Each row is a point on a landscape with many peaks, with its height.
From any point a climber steps to the highest of the 2 points nearest to it. It stops when none of these is higher. Distance is the straight distance between rows; heights are no part of it.
q_306: [  9 -31 -18  -1  -2   5  -5   7 -37  25  47 -15  16  13  -4  -8  29 -25
  39 -13  -6  15]  height 219
q_261: [ -6 -12  -4   2 -21  18  -5 -19  70  -6 -36  14  23  -6 -27 -17  -3  13
  21   7  11  16]  height 563
q_34: [ -3  23 -15 -14  -5  -1  -8  19   2   9  33  26 -14 -17  27   5  20  -8
 -19  39 -25  -8]  height 753
q_53: [ -5  -3  -9 -27 -13 -49  -8 -21  57 -33 -23 -29  17   2   5 -52 -34  26
 -21  -7  37  13]  height 168
q_731: [  9  -8  -4  24  12  21   3 -13  13  -8 -29  28 -22 -11  22  12 -21   8
 -14   5  -5 -17]  height 232
q_577: [ 14  11  -7  19  23 -12  32  17  50 -30 -34  14  36   6 -14 -13 -41 -26
 -18  15  15  -7]  height 272
q_29: [  7 -14   6   4   9  16   1   7  -1 -24 -40  13  -8  19 -27 -21  -3   8
  -5  23  26  10]  height 337
q_781: [ 23 -10   0   7 -54 -14   5 -22 -19   2 -16 -25  12  11 -17 -12  -1  38
  14 -23  -1  31]  height 723
q_347: [ -7 -12  -6  -7   7   5 -15 -21  56 -19  -5   1  14  20  13 -24   0  32
 -25   0  38  -2]  height 485
q_396: [ -6  -7   5   9 -33  -2 -12 -13 -42  29  12 -10  10  25  24  38 -23   8
  15  25  -8   6]  height 794
q_491: [ -7  -3   2  12  24  12  38 -16  31  -3 -32  -7 -12   8  -2 -12  15  24
  21  -1 -19  20]  height 227
q_885: [-12  12  -2 -14 -16  -9 -13 -32  -5  13  -2   3   6 -41  -2 -10  14  40
   8  27  42 -10]  height 250
q_494: [-25 -13  12 -19  15  -4  -3   3 -31   1  -2 -13 -26 -44 -24  -8  19  -2
  21   3  10   2]  height 619
q_951: [ 16   8 -41  11   5  20  25   5  52 -39 -35  16  43  14   5   8 -30 -41
  -8   3  19  -3]  height 298
q_49: [ -4 -27  -9  27  27  19  -4  23 -20 -19 -39  27 -28  13 -12 -20 -13 -12
  -2   3  -6  10]  height 361
q_750: [-39  -3  22  24  23 -14   4   2 -12  -5   2 -11  -2  -6 -18 -10  30   4
 -22 -13 -20 -19]  height 414
q_530: [-52  26  23  10  29  14 -27   0   3  20  23 -26  -9  -3  12  37 -19  -5
   0  12  -5  -5]  height 537
q_604: [ -4 -14 -21   9  22 -22  18  -5   0 -29  17  -1 -20 -22  15   4  21   7
 -17 -25 -15 -10]  height 334
q_659: [ 19  -2   5   1   5  -8   8  12  -2 -12  -3  18 -24 -16  -8 -21  29  17
  -7 -10 -30 -25]  height 297
q_19: [-10   4  11 -27 -11 -14 -20  -6  31  -4 -27   9 -21 -27  -1  20 -11   7
   4  21  -1 -13]  height 339
q_748: [ -6  32  27 -33 -14  22   5  15 -33   7  19  -2 -36  -3  10  -1  15  12
   7  40 -36   5]  height 651
q_354: [ -8  12 -21   2  18   5   8  19  54 -12 -37 -15   5  31   3 -26 -11 -26
  -3 -11 -17 -18]  height 336
q_648: [-37 -20  41  12   9  13 -11 -21 -13  15  33  -3 -14  -7   0   5  36  31
  29 -17  -8   5]  height 418
q_336: [ 20  18   9  -4  17 -27  33  11  35  -3 -14 -21 -15  21 -22   7   6  11
   2 -12   7  27]  height 769
q_827: [ 11   8  22   7 -14  19  14  17  14  -3 -27  17   9   5 -40 -34  13  34
   3  13   1  16]  height 322
q_985: [-37  15  17  -2  44 -10  16 -12  31  -4 -10 -25 -11  -4  -4  19  15   3
   9 -26  12  -6]  height 303
q_992: [ -2  18 -17 -51   0 -16  30   0  26 -38 -29  25  25  11   7  -9  -5 -41
 -12  12  27 -16]  height 392
q_719: [ 25  16  15  -7 -19  -1   5   2 -13  32  18  -3  25   0  -8   2   8 -14
  10   5 -18 -29]  height 672
q_930: [ 14 -32  -6   5 -44 -16 -24 -18   3 -10 -18 -21  17   4 -21   6  -7  -6
   5 -42 -11 -14]  height 341
q_896: [ -7  13  25 -11 -15  12   6 -32   1  -8 -12   8 -10  -8  -8  32  -2  11
  15  15  13 -10]  height 296
q_812: [-12  -3  -5  41  22  25  -4   8   0  17  -4   8  29  14  -1  -7 -15  -7
  -7   9  10   0]  height 690
q_250: [  5  21 -18  12 -18 -28  18 -18  -7 -21  -5 -11  30 -17 -13 -30  14  75
   4   4  21  -7]  height 733
q_224: [  8 -14   1 -14  -2  -4  19  -8  50 -55 -27 -22  27  27 -15 -25  -6  22
   9 -24  -3  13]  height 407
q_168: [  5   5  19 -14   5   6  25 -25   8  -9 -16   5 -12   5 -16  -5  15  66
  21 -13  33  40]  height 367
q_329: [  4 -10   2  -3 -25 -20 -23 -12  11 -20   2  -8  44  21 -25  -3   9  38
   8 -15  42  14]  height 299
q_495: [ 23   6 -38  17  27  24  15  32  11 -12 -15  27 -10  30  24  -8   1  -8
   7  -6 -18 -15]  height 685
q_727: [-10 -26  -2  -1 -24   6   1 -13 -13 -31 -35 -25  12   2 -30 -10  10 -10
  10 -18 -36   1]  height 359
q_373: [ -5 -16  23 -15  -3 -24  19 -32  44 -49 -21 -23  49   1 -26   6   9   9
  15 -48  25 -16]  height 519
q_311: [-14  29  16 -31 -10  10   9   2 -15  16 -26  -6 -26   7  17  15   1  -6
  24  49 -26  -9]  height 579
q_459: [ -6   5  -2  -5  -7 -14  19 -28  12 -29 -42 -27   5 -17 -23 -35 -37  -7
 -40 -12  16  28]  height 567
q_240: [ 13  16   4 -11 -31 -32  14 -13 -31  -6   8 -16  -3  -3   2  48 -14  32
 -14  -3  16  18]  height 107
q_928: [ 25 -15  26 -13   4   1  16 -18  21 -35 -11   4  14  14 -17  12  21   8
   7 -37  22 -14]  height 554
q_705: [ 28  25  22   0  -9  -2  -5  32  -2  31  46  -7 -10   5  -3   3  12   2
   1   5 -27   1]  height 641
q_187: [ 27  38  37 -17 -20  -9  16 -26  35  -9  -1 -10  39 -13 -24 -23   6   8
  -2 -29  31  -9]  height 450
q_165: [-11  35   7  22  18  -6   5  10 -23  32  17 -12  25 -35 -15   0   2  -6
  14  24  10 -13]  height 497
q_924: [ 10 -17 -43  10  -4   0 -25  14  28 -24 -40 -20  -2 -13  -7   4 -33 -10
 -23 -15  -7   8]  height 321
q_232: [  0   3 -12 -18 -10   6   5 -25 -12  21  -6 -15  -2   3   7  57   1  -2
  31   4 -19  19]  height 85
q_730: [-22 -10   5  17   2 -19  -9  26 -18  11   9   8   8 -12  -3  43  -9 -65
  11   5 -41 -12]  height 435
q_907: [ 16   7  -5  -9  -5 -10  -4  22  -2  12  45   7  -4   9  21  61   0   1
  -2  18 -11  -2]  height 210
q_512: [-15   9 -16 -38  -4  34   9   3 -13   7  11   5   7  -1   1 -10  28 -40
   4  10 -29  18]  height 508
q_771: [ 13   7  23  -1  -2 -32  -2 -30 -46  30  24 -12 -31 -46  23 -13   7  32
  15   5  14   0]  height 261
q_733: [  1  16  40 -19  -9 -17  33 -35  62 -39 -11 -23  40  -4 -23 -39  -7  21
  13 -41  16  -9]  height 482
q_350: [ -7  -3   0 -11   1 -11 -26  27  -3 -12   9 -21 -24  18  16  10 -14   1
 -33  -2 -14 -12]  height 149
q_395: [  2   7   7  11  -1 -21  28 -21  20  -5   4   1   1  19  23  17  16  34
  -2 -18  -5 -35]  height 41
q_927: [  0  11 -31   4   7  12  20  10 -20  -9 -22  10  22 -15 -12 -15  15 -19
  -1  13 -14 -13]  height 614
q_579: [-33  15  -1  17  19 -11   0  24   2   8  28 -22  13  11  -6  10  44  21
  15  20 -13  -7]  height 587
q_139: [ 16  -9 -31  -4   3  -8  -1  14  -6  17  -9   2 -29   6  -2 -37  18  18
  11   0  25  15]  height 304
q_638: [ -2  -6  -7  17 -16 -24  -1  -4 -11  16  -2 -34   5  12 -19  -7  10  14
   6  -5 -23  24]  height 770
q_954: [ 13  22 -30 -23   6  -2   7   3   9 -11 -30   5   9  -4   1   2 -26 -51
 -12  15  34 -21]  height 478
q_728: [-42 -31  18  37  13  13 -11 -16 -12  11   5   9  -2  -4  -3   4 -14  20
 -19  -6 -10  29]  height 448
q_620: [ 21  11   4   1 -12 -37  24  12  56  -7  -7 -13  22  28 -12  -9 -20  53
 -12   6  13   5]  height 668
q_520: [ -5 -14  35  -5  17  13  14  -4   1  14 -12  18 -11 -11 -16  13  19  35
  41 -11  28  28]  height 386
q_455: [  8  20  19  -5 -12  10 -21  24   3  34  25   0 -24  19  10 -17  -2 -22
 -32  15 -34   2]  height 618
q_658: [ 12 -29 -11  38   6  10  -4  15 -49   3  23   8   4  15  23   7 -14 -48
  22  -5 -46 -12]  height 412
q_416: [ 37 -12   8  11  -2  19 -16  -5  -4  48  24  15 -12   9  13  14 -30  10
  11  11  28   9]  height 129
q_778: [ 12 -15   0 -13  -4  10 -43  12 -32  16  32  -2 -35  -8  34 -32 -20  -7
 -25  17   4  -3]  height 313
q_475: [  9  -4  10   5  31   6 -26  38 -19  30  29  -7 -39  14  12 -16 -20  -2
 -15   7  11   0]  height 335
q_830: [ -9   0  31 -19 -18  15   3  -5 -29 -22  22 -21 -17 -11  -7 -19  46  36
   7 -14  -5   9]  height 745
q_511: [ 14   6  -8  31  12  15   8  30 -32  20  -4  36   5 -23  -5 -14 -13 -48
  -4  -3 -23 -11]  height 557
q_84: [-27  14  16  13  25  23 -11  24  -7  19  32 -42   4  10  -8  19  19  -7
  15  -2 -14   7]  height 564
q_101: [ 23 -13 -29  17 -19   7 -18   0   9 -15   5   5  46  -6 -15   6  -6  36
   6   9  48  -3]  height 288
q_610: [-23 -28  -6 -11  12 -10 -20  11 -21  -2  26  -1 -14 -37   0  29  14 -47
  25   7 -25  -1]  height 464
q_691: [  7   8 -28  15  -2  21  15  36  10 -41 -14   1  40   3 -10   0  -9   2
 -45   1 -24   6]  height 431
q_456: [  0   1   3 -29   9  36  -4  -8 -54  13  19   8   4  -9   0  -6  14 -55
   9  -4  22   5]  height 169
q_149: [-10  17 -11   4  29 -26  19  -2  26 -33 -13  -3  30 -11  -6  -8 -46 -27
 -38   7  49 -12]  height 241
q_929: [ 19 -25 -49  19   7  47 -11  -7   4 -14 -14  14   1  10  22   4  -2   8
  17 -10  19   3]  height 383
q_483: [-16  -8 -18   4   6  10   2 -21  43 -30 -29  10  28  25   6 -46 -12  -5
 -23  14  13  15]  height 451
q_158: [ -2  -8  11   1  24  20 -17   2  19 -19  30  24  -9  -2  16  24   8   2
 -16  -6  11 -15]  height 542
q_775: [-12  12 -14 -10 -10  35  -9  -1 -19 -11  -7  19  18 -18   4  16  12 -33
  30  15 -17  -3]  height 555
q_374: [ -8  -6 -13   1  34   6  14   5  -5  25  24   6 -27  21  24   1  20 -15
 -15 -14  -4  28]  height 148
q_542: [ 34  14 -27 -10  10   4  36  30 -19  -4  -8  14 -23  13  15  12   7  -4
   5  10 -14 -15]  height 756
q_186: [  7   7   0  -6  -3  57  -3 -27 -35  14   3  -4  17 -15 -11 -14   7 -13
  11 -11  27   5]  height 153
q_921: [-30  -4  -4  30  18  17 -12   5   0  25  19  -7   3  57  21  12  -9  -9
 -12   0  -4   5]  height 720
q_501: [-38   9 -11  -9  40  -2  -2   3  16   2  11  -9  -6  16  14  -6  20 -16
 -10 -16  18 -26]  height 357
q_643: [ 16   3  -4 -16  -6   5  28 -32  62  -1 -22   7  16 -11 -27 -43   7  10
  13 -14  12  27]  height 627
q_257: [ 15 -19  18 -27 -19 -11 -35  13 -31 -10  47   0  -5  24   8   3  11  23
   6  -6  23 -16]  height 229
q_681: [ 18  -4  11 -12 -18  -3  15 -18  -5  37  10 -15 -16  24   2  31  18  21
  40 -21   1  18]  height 71
q_900: [-10 -34  -8   5  -6 -25  -2  -6 -34   6  31 -16  16  33 -14   1  33   0
  11 -30  10  -1]  height 228
q_859: [  1 -10  -9  43   1 -18  -9  25   3  14 -13   7  -6   2   3   2 -12   0
  -1   8 -65  -1]  height 500
q_38: [  3 -11 -16  17  17  -5  -1  26  20  30 -13 -14 -16  -2 -29  -5   9 -22
  10 -30  -7  18]  height 393
q_740: [ -7  20 -25  15  10  42 -21  28  20 -41   8   6  15 -12   9  11  -5   6
 -38   4 -12 -12]  height 416
q_839: [ 22 -17  20  35  10  24 -27   2 -12  16  48  -6  -5 -17  -5   8  -8   2
  -5 -30 -18 -11]  height 608
q_799: [ 12  23   5 -21 -14 -27 -21 -13 -30  26  25 -24 -17 -17  16 -23  17  38
   9 -18  44  -1]  height 316
q_872: [ 12  34  27  -2 -12  -8 -12  -3 -31  34  17 -30  -6 -13 -17  -6   8   7
  12 -16  22  -6]  height 347
q_262: [-14   1 -15 -13  12 -53   8  -7  38 -41 -25 -26  17 -12   3 -25 -36  -2
 -14   0  48 -14]  height 198
q_438: [  5  -6 -40   8  14  48   7  12  20 -37 -47  17  14   1   6   4 -21 -21
  16  -3   9  -8]  height 340
q_145: [-24  12  18  14 -11   0 -23 -14  -7  23  20   4  15   6  -3  34 -27  11
 -18  20  20  40]  height 494
q_466: [  7  43  30 -18  15 -15  19 -18  14  -2 -14  -9  13 -20 -28 -10   9  15
  10 -10  64  -3]  height 409
q_457: [ 12 -18  -5  18  -8   8   4  -9 -20   4   6  55   3  17  15  -8  -7  -7
 -32  26 -16  10]  height 179
q_320: [-19   4  21  32  -7 -12 -14   7 -18  53  57  16   5 -12  26  -3 -10 -32
   4  42 -43   4]  height 559
q_96: [-14  -1  -2  10   8 -32  -1   8  24 -19 -23  -9 -20  13  10  -3 -20   8
 -41   1 -11 -26]  height 165
q_766: [ -5 -12 -19  10   2 -23   0  -5  13 -26  18 -15  15 -32 -10   4  21  35
  -8  -8  -2 -11]  height 371
q_474: [  1  21   1  12 -32 -31   7   2  -8  14   2 -17   6  10   4 -28  30  57
  19   3  18 -12]  height 677
q_810: [ -7 -12  12  -6 -17 -14  11  -6 -36  -1  -7  15 -19   0  21  36 -25 -10
 -22  31 -36   9]  height 209
q_656: [ -6 -31  35  12  18  13 -19   2  16  22  22  24 -22  -7 -11  14  33  21
  34 -11  16   2]  height 403
q_962: [ 12 -22  15 -12 -23 -13 -13 -17 -54  18  60   4   8  10  13  24  12 -20
 -10  -1 -10  16]  height 247
q_667: [ -7  -7  11 -22 -15  -2  -1 -22 -39  30 -13  -2 -22  -8   9   6  -1 -23
  38  21 -14  -7]  height 491
q_755: [ -8  20  -5 -19 -15  -4  10 -33 -17  13  17   8   1 -23  11   2  13 -18
 -32   5  11   8]  height 718
q_747: [ 26 -38 -24 -36 -16  -3  33 -23  62 -61 -20  -9  37  12  -2 -25 -32  15
  26 -18  13   7]  height 384
q_548: [ 18  34  26 -14  -3  27   8   4 -21  11  13 -13 -18  -3   0 -17  32  39
   9  12 -10   4]  height 697
q_687: [ -3  22   8 -22 -25  -3  -3 -18  13   1  36  37  12   1  18  25  13   1
 -31  21  -3  -3]  height 842
q_540: [-13 -12  29   4  11  12 -21  10 -24  -8  65  -4 -16 -26  30  11  -2 -28
   7   2 -24 -44]  height 538
q_94: [ 18   5   4 -17   1  -4  19  -9 -14 -10  -9  -6 -34   7  -7 -24  19  32
  -5 -13  29  22]  height 338
q_372: [ 33 -19  22  13  -4  12   2  16  11 -17 -27  18   7 -12 -23 -19  -3  50
  15   8  13 -23]  height 309
q_440: [-10  -7 -21   3 -16 -30 -17  -7  22  18  -5  22   8  28  14  -5  -4  30
  15  37  25   3]  height 544
q_776: [ -4   3   2 -13 -25 -25  20 -29 -16  24 -32 -16 -23 -22   7  -5   5  -5
  16   1 -29 -15]  height 397
q_345: [ -8  12   2  22 -24  -3  12 -12 -30  12 -10 -16  22  -4  -3  21 -12  10
   2  20 -14   9]  height 835
q_715: [-30  -9   9  -6 -13  -1  -5 -21  57 -41 -36 -21  35  24 -15 -43 -24  20
 -10   4  -2  26]  height 424
q_764: [ 23  -1  27  18  -4  14 -33  39   7  22  21 -11  -8  -4 -17  22  -6   8
 -16  -5 -17   0]  height 623
q_808: [ -4 -22 -44  16  28  33 -16   7  -2  -3   6  38   8 -23  36  11  -6  -7
   6   4  24 -11]  height 425
q_271: [ 11 -20  16   6  -7  -7 -14 -15 -34  -3  37   1  -1   6   5  26  19  22
  -8 -21   5   1]  height 237
q_126: [ 23   5  -2  -6 -23 -20  18   3  -7  -2   0 -20  37  -9 -34   0  27   4
  13  -8   1 -13]  height 715
q_637: [  4 -28  -5  -1  -5 -11  -1  -8  24 -23 -48  14 -24  28  32   7 -35   6
 -17   4   7 -14]  height 197
q_754: [ 14  -4   7 -29 -28 -20  -9 -10  -4 -18   4  -7 -21  39  23  14 -16  14
 -43  -9   9 -15]  height 137
q_499: [-14 -41  10  -1  -7 -28 -30  -8 -37  25  34  10 -35 -10  35  -9 -19 -21
 -10  10   5  -5]  height 286
q_275: [ -7   4  13   3  -5  27 -11  -6 -36  20  23  -9  -5  55  39  22 -32 -14
   1  18 -13   4]  height 752
q_591: [-12   0 -47  -5  11  14 -22  48  14   1  -7  27 -20   0   4   1  -9 -57
  16  -1  -4  14]  height 487
q_788: [ -9 -20  20  -3 -39 -42 -19 -12 -11  -6   1   8  15  26 -18 -11  11  30
  -1 -11  30 -16]  height 308
q_140: [  8   4   4   5  12  10  -4  42   7  -9  12  11  16 -11 -30  23 -11 -23
 -41  -5  -9  23]  height 453
q_757: [-19   6  -4  -1  17 -20  12  -4   0  -3  -4   4  10   8 -11 -16   9 -13
 -28  -2  35  -5]  height 398
q_115: [-24   7  35   8  19   6 -24   3  -3  20  25  -9 -10  27   6  42 -16  16
  -6   5  34   8]  height 511
q_717: [ -3  10 -14 -31   6  39   2  11  20  -2 -10  12 -38   5  11   2  -5 -20
 -15   9 -31  43]  height 513
q_850: [  0  11 -41 -15  12  -2 -18  31  13  26 -14 -12  -2  -6 -20  -7  -4 -36
  25   2   0  18]  height 429
q_844: [ -8  16  16  10 -16 -25  20 -14  28 -25 -12  -9  36 -20 -35 -32  17  54
  12 -15  21  29]  height 793
q_146: [  9  38  31 -10  11  14  15  -5 -12   5   1 -21  -6 -31 -30   4  12  12
  -6 -21  33   7]  height 372
q_184: [ 16  -3 -26   1 -19 -25   5  -7  33  -1 -19  -4  13   5   2 -22 -12  21
   1  19  14   0]  height 607
q_649: [-11 -16  -5   3   8 -20  -6  29 -46   4  -8 -16  -5 -29 -31 -13  31 -33
  23   0 -16 -11]  height 556
q_365: [-13  35 -23  -2   9  27 -15  38   1   8 -16   7 -24  -2  26   5 -29 -60
   7   6 -14  -6]  height 560
q_881: [ 16  -1  12  12 -10 -30  46 -25  11 -19 -13  11  39   3 -14 -27  28  35
   4 -29   4  15]  height 738
q_606: [  0  11   2 -56   0 -13  16   8  10 -23  -8  -9  12  29 -10  16  19 -40
  -1  -5  16 -12]  height 436
q_937: [-17  12  10   5  13  30 -12 -35  18 -19 -25   6 -15 -23  17  22 -27  36
   6  16  -3 -21]  height 263
q_835: [  5  29  29  11 -14 -19  14   4  39  11  -6 -11  12  16 -29  13 -14  32
   5  -3  19  20]  height 708
q_136: [ -7  -3  -1  -4  -7 -18 -17   0  46  11 -40  23  -6 -16 -24 -33   6  -4
   9  15  -5  14]  height 496
q_176: [-13 -12  45 -19  -4   0   0  -9 -43 -14  16 -16 -29 -32  -5  17  21  10
  21  -1 -20  -2]  height 691
q_737: [-14  -8  -6  -6  17  27   1  17  26 -36  15  41  -7  19   4   4  21 -31
 -33 -12  -5 -12]  height 580
q_583: [-17   2   2  29   0  25 -12  -9 -10  18  15  -6 -10 -18  21  30 -32   6
 -11  17 -11  38]  height 472
q_397: [-34  -5  17 -13   7   1 -18 -13 -11 -15  40   2 -11 -40  18  48   7 -19
  15   9 -26 -25]  height 504
q_201: [  1  19 -26  -3   3 -20  11   4 -28  15  22 -21   1 -18  27  15  -2 -30
  -4  12 -27 -26]  height 280
q_272: [ 14  -9 -50  25  18  -1 -11  19  -9  28 -13  -1 -36 -16  19 -32  13  23
  28  25 -15   5]  height 262
q_424: [-30  -7   9  -3  29 -25  23   7  19   2 -19  -3 -35   1  -6   1  28  23
  20   2 -15  -3]  height 248
q_710: [-10 -17  19   7  16 -18   7   6 -26  17   0  25 -49  -7  19  15  -7 -10
   9  20 -38  20]  height 234
q_173: [  0  16 -36  15 -13  -8  14   4 -10 -10 -17 -19  48 -11 -22 -30  11   8
   0  11   6 -25]  height 667
q_986: [ 11  12 -44  17 -17  18 -36  -7  18  -6 -25  -9  10 -38  10   6 -28 -28
  -7 -12 -24 -18]  height 356
q_612: [  6  38 -20   9  -8  34  -9   4   3 -29  -3  -7   4 -29  15  20 -21 -24
 -31 -13 -24 -28]  height 391
q_970: [-11 -24  -2  34   5 -21 -23  39 -17   8 -20   2   5 -15 -34  -9  -3 -22
  17   2 -35  -9]  height 524
q_801: [ -4 -10 -14  -4  25  12   3   8   8  14  30  53 -13 -17  18   8  11 -26
   1  -2  32  -8]  height 486
q_92: [ -4 -18  15  -2   9 -42  12 -14   0  15  -6  36   6   6  -1  -6   4   8
 -14  15  33   4]  height 440
q_504: [ 16  -5  -9 -17 -38 -26  12 -41  12 -11 -31 -40  26  -4 -24 -24 -17  25
   5 -23  19  25]  height 675
q_936: [  1  11   3  -1  -5  10   2  22  13 -26   3  -5  39  -3 -38 -11  11 -13
 -50 -20 -24  28]  height 442
q_503: [  0  -8  -9  13  -9  10 -29 -17  -9   4  21   1  17 -25  -3  -8  17  56
  17   1  47  15]  height 274
q_749: [  1   9   4 -22  22  32   3 -31  15 -15 -18   4 -16   8  15  15 -22 -14
  -6  -4  56 -30]  height 832
q_221: [ 11  18  10  -2 -19  -3   8 -45 -14 -26 -28 -34  15 -29 -32 -14 -13   8
 -19 -30   1  25]  height 622
q_81: [-21  10  -9 -11  25 -15  51   3  60 -47 -41 -17  20  19   6 -31 -14 -16
   3   2  -8 -27]  height 284
q_6: [-19  31  -1  -2 -20 -22   3 -12   5  15  26 -18  21  15   9   9  26  34
   6  27   0 -20]  height 624
q_299: [ -2 -29   0  -7 -26 -41 -26 -26   0   3  -5 -17  -1   5 -11   7  -5  15
  17 -37  33 -14]  height 323
q_310: [ -6  24 -12  -5 -21 -35  11  -4   0  22 -11  -6  -1 -14  14   5  -1 -27
 -10   9 -42   3]  height 320
q_791: [ 33  27 -16 -18  17 -18  46  18   0   4   2 -19  -6   8  -4  17  21  22
  12   4   9   7]  height 869
q_163: [-42 -25  39  25  -2  11 -13  -9 -32 -11  14  -6 -11   0  -6 -15  18  26
  -5  -4 -38   0]  height 432
q_662: [ -1   5 -29   0  18  35   7  13  39  -6  -2  51  11  28  20 -19   4 -19
 -14   0   7  -2]  height 626
q_197: [  6  10   5   4   9  24   0  39 -29   1   5  26 -39 -10  20   9 -39 -44
   3  17 -18  16]  height 498
q_996: [ 25 -16  -1  10   3  11 -12   3  29 -23  12  19   5  29   3  -5  -5  14
 -34 -18  27 -18]  height 512
q_741: [ 17 -20   2 -20 -36 -28   8 -29 -17  -4 -17 -17 -12  16   8  40 -34   6
 -22 -10  -8  -2]  height 122
q_736: [-13   2 -27   6  12  17 -19   7  -1 -33  12 -14  22 -25   0   0  23  12
 -27   7  17  -5]  height 396
q_153: [ -8  12  -4  37  14 -22  10  22 -17  53  -4  -6  -7 -12 -13   8 -19  -6
  11  14 -35   0]  height 471
q_82: [  8  -9 -22 -12  10   0 -10 -19   9  -1 -28  -3   5  -2  12   6 -27 -13
  14   4  35 -41]  height 609
q_780: [  9  -2   1  23  12   5  18  34 -17  -2  18   2  17  12   0  27 -14 -48
  11 -11 -47 -26]  height 423
q_544: [ 25 -16  13  -2 -12 -15 -25 -11 -34  41  37  -3 -15   0  26  -1  -4 -22
  -8 -22  -4  -8]  height 260
q_83: [ -9  20  -2 -16  -4   2  20 -21 -38 -16  12 -11   5 -11  -2 -16  43  12
 -17 -10  -2   9]  height 820
q_130: [-12  -2  -7  17  34  25  25  -4  22  -1 -41  -7  -2 -17 -12   7 -14   2
  12 -13   8  27]  height 258
q_917: [ 21  -6   7   4   0  37 -18 -24 -46  40  22  -7  -4   2  15   7 -18 -10
  23   4  39   1]  height 140
q_453: [ 18  30  -7  -8  -9  37  -2  29 -11  -2   9  15 -14   5  29 -10  -5   6
 -26  35 -10 -15]  height 689
q_454: [  9  -8 -13 -13   4  23 -21  15 -37  20  28   4 -18   3  22 -13   7 -55
  20   6  -9   0]  height 188
q_447: [ 17 -12  -5  23 -41 -26   9 -16 -22  21  -9 -19   3  21  11 -14  12  63
  34 -19 -19  -2]  height 676
q_991: [ 20   0  -5 -31 -25  -5  -1  -2 -17 -12  -2 -18  -2  18   3  41  -4  15
  18  13   7  23]  height 97
q_995: [ 11 -13 -10   8   1 -19  26  14   1  13  19  39 -24 -30  11  29   2  -5
  -3  15 -39  18]  height 259
q_680: [ 19   2   1   9  12  33  -8  42 -15   0  13  30  -2 -10   0  20 -18 -14
  -6   7 -27  35]  height 470
q_809: [ 11 -18   6  11  -2   1  15  25   2 -18   6  37  -6 -14  -2   7  28   9
  13  11 -52   2]  height 279
q_804: [ 19  -5  -1  -8 -11  -7  19 -11   9  18 -12 -24  -5  45  12  16  21  14
  29 -37  -1 -27]  height 57
q_961: [-13 -27 -23  23  27  16  -3  -7   5 -31 -29  -7   4 -12  -5   9 -20 -11
 -18 -30  -7  11]  height 293
q_931: [ 18  30   9 -27 -13  39  10  -2  24  -2 -23  21 -16  21  11  -9 -15 -28
 -20  -1  -5  11]  height 570
q_856: [ 35   6  13 -17  -5  -7 -13  22  -2  -5  28   6   3  27   5  28  -5  10
  -1  10  10 -38]  height 220
q_90: [-16 -13   8   6  -2 -30 -15  -3 -13  45  22  19 -12   3  11   3   7  14
  13  33  21   9]  height 490
q_318: [ 28 -13   0  -1 -32 -20  32 -39  60 -22  -8   7  42  -8 -22 -29  12  27
  15 -33   1  17]  height 686
q_381: [ -6   4   1   0   9   4   8  -5  -8   8  12  19 -11  16  17 -31  14  -1
 -44  10 -11  32]  height 166
q_934: [  4  14  -4  23   5  23  -4  19 -47  27  24  19  34 -22 -16  -3  -4 -38
  15  26   1 -12]  height 528
q_642: [-21   5  11   9  -6  20 -29   9  -8  37  30  19  -6  -4  15 -19  -9 -23
  -4  23 -27  23]  height 589
q_156: [-17 -11 -17   0  -7 -22 -24  10  15  14 -32   5 -13 -31 -20 -19 -28 -25
 -17  11   8   5]  height 430
q_205: [-25   2   2  23  11 -30  -4  10 -49  37  10 -24   5 -10  -6   3  -2 -11
  16  31  -9 -15]  height 462
q_956: [ 14 -22  -6  12  36 -11 -27  28   1  15   2 -17 -30  -5  -6  -4 -12 -18
   9 -21  19  -4]  height 362
q_654: [ 12  -1  22 -13  23  15  22 -23  17 -10  -8  31  -3   7  -9  11  16 -27
   4 -24   2 -21]  height 603
q_919: [ 17  43  -8 -24   2  33 -13  39  -3  12  -4  13 -19  15  16 -12 -23 -40
 -21  17  14   3]  height 634
q_640: [-43 -17   2   4   8  -1   2  -7 -13 -25 -18 -44  -7 -13 -21   1  19  16
   0  -9 -19 -10]  height 387
q_884: [ 14 -12  31  -6 -10  22  -1 -21 -40  -7  -4  34 -22  12  19   5 -14  -2
 -13  11 -18  -6]  height 192
q_898: [ 14  10  23 -23  18  28  20 -16   5 -11 -11  31   4  23   1  -1   4  -9
 -30  -2  39 -24]  height 669
q_696: [  0   6  -9   8   8   3  -5  31  62  26 -23  -1  -7  18 -27 -13   1 -37
   1 -22 -30  -6]  height 366
q_673: [ -3   8   4 -40  -7  19  13 -11   9   2  -4  -1  16  26  -9  12  28 -17
   7  -8   4  27]  height 469
q_460: [ -5 -27  -5 -16   4   3 -14  16 -26  16  20 -14 -28  30   8 -23  33 -19
  25  -5 -29   9]  height 206
q_666: [ -2 -28 -24  19  18  13 -14  17 -36  -8 -14   3 -18  22  24  -9 -22 -32
  21  -1 -12 -13]  height 390
q_581: [ -2 -16  24  23  19  10 -14 -11  -7  13  51   9 -25 -23  37  10  -6  -3
 -24 -17 -29 -14]  height 576
q_646: [-31  -9   8   9 -11  -9 -28  -3   5  16 -22  19 -11 -25 -12  17 -27 -13
   6  27 -12  10]  height 385

For each start below, name the point where the climber stops.
q_424: q_791
q_262: q_791
q_29: q_705
q_804: q_844

Call two points neighbours if one is among the 2 nearest of the other. Go from one point of each pair to the other, from neighbour to neighbour, staying as high as possible. Name the lowest point that can't be avoided.
q_791 / q_126: q_577
q_687 / q_705: q_512
q_126 / q_749: q_992
q_781 / q_844: q_447
q_83 / q_687: q_755
